The views of a scene show one set of named points, each view turned or mirrored, shifted and resized as a whole, with a little noise and some points left out.

Scene 1
View 1
badis: [-13   3   0  -9   4   4   5  -2  -5]
maz: [ -8   5   3 -15  -7  -4   0   0  -2]
bavem: [ -9   6  -5 -15  -9  -4   1   4   0]
soz: [ -9   5 -18 -10   0   2   3   4  -3]
Pov: [-10   2   7  -7   5   3   3  -5  -6]
mir: [ -6   5 -13  -8   4   4   2  -2  -6]
Fak: [ -8   5  -9 -14  -5  -2   1   3  -2]
tuvav: [ -5   5   3 -11  -1  -1  -1  -4  -4]
lonil: [ -8   4 -12 -10   1   2   2   1  -3]
Tif: [-15   3  10 -19 -14  -5   3   5   2]
vobo: [-10   5 -13 -13  -4   0   3   4  -2]
Gofo: [ 0  7 -6 -8  1 -1 -3 -4 -5]
ris: [-16   2   0 -14  -6   0   5   4   0]
foge: [-16   2  -7  -9   3   6   7   2  -4]
bek: [ 1  7 -4 -7  3  0 -3 -7 -6]
sos: [ -4   5  -3   1  19  11   2 -12 -11]
suge: [-13   2  -2  -5  10   9   6  -4  -7]
kag: [-13   3  -5  -7   5   6   5  -1  -4]
View 2
Gofo: [-24   9   5   9  -6  -1  -3   8  -2]
kag: [-14   5   6  -1  -4   0 -11   8  -2]
vobo: [-21   2  -3   8  -2   7 -13   5  -1]
Tif: [-16 -15  -6  10   6  -4  -2   1 -12]
mir: [-20  11   4   4  -6   4 -10   9   0]
Fak: [-20   2  -2   9  -1   4  -9   5  -3]
tuvav: [-20   2   4   8  -2  -6   1   7  -6]
soz: [-21   7  -1   6  -4  10 -16   7   1]
sos: [-15  19  19  -6 -11  -8  -3  13   0]
bek: [-23  12   8   9  -7  -3   0   9  -2]
maz: [-20  -4  -2  11   1  -3  -2   4  -8]
suge: [-11   7  10  -6  -5  -3 -10   9  -3]
foge: [-16   4   3   1  -3   2 -11   7  -3]
Pov: [-14   2   9   0  -3  -8  -1   8  -7]
lonil: [-20   6   2   6  -4   4 -11   8  -1]
badis: [-13   2   6  -1  -3  -4  -7   8  -5]
View 3
vobo: [-4 -1  9  9 -2  2  4 -5  3]
maz: [ 0  1 -3 13  6  9  2  2 10]
suge: [  0  14 -10  -8  -6  11   3   2   0]
kag: [-1 10 -5 -4 -4  8  4 -1  1]
lonil: [ 0  7  1 -2  1  2  4 -6  1]
mir: [ 2  9 -2 -6  1  2  4 -7  0]
foge: [-2  8 -3 -1 -3  7  4 -1  1]
sos: [  9  22 -19 -19   3   8   2  -2   0]
bek: [ 8 10 -8 -2 12  4  2 -5  6]
bavem: [-2 -1  5 13  3  5  3 -2  6]
ris: [-5  0  0 11 -4 11  3  4  6]
Pov: [  2  11 -13   2   1  14   2   5   7]
soz: [ -1   4   7  -1  -2  -1   5 -10  -1]
View 4
soz: [ 5 -2  4 -5 -3  0  2  7  2]
suge: [-3 -8  2  5 -2  0  4  0  2]
badis: [-4 -4  1  5 -2  1  3  4 -1]
Fak: [ 2  1  2  0 -2  1  1  9 -2]
Tif: [-9  7  0  5 -3  3 -3 12 -8]
Gofo: [ 6  0 -3  3  0  1  5  4 -2]
bavem: [ 1  4  0  0 -2  1  0 11 -4]
kag: [-2 -5  2  3 -2  0  3  3  1]
mir: [ 4 -5  2  0 -2  0  5  3  2]
vobo: [ 2  1  3 -3 -3  1  1  9  0]
Pov: [-4 -3 -2  9 -1  2  4  1 -3]
tuvav: [ 1  2 -4  7  0  2  3  5 -5]
foge: [-1 -3  2  2 -2  0  3  4  1]
maz: [-2  5 -2  4 -1  2  0  9 -6]
lonil: [ 3 -2  2 -1 -2  0  3  5  0]
bek: [ 6 -2 -4  5  1  1  6  2 -2]
ris: [-5  2  2  2 -3  2 -1  9 -3]

Which points are out of place in each view (at most two, in the order of its rows)? Write none if all are in place.
view 1 => foge
view 2 => none
view 3 => vobo
view 4 => none
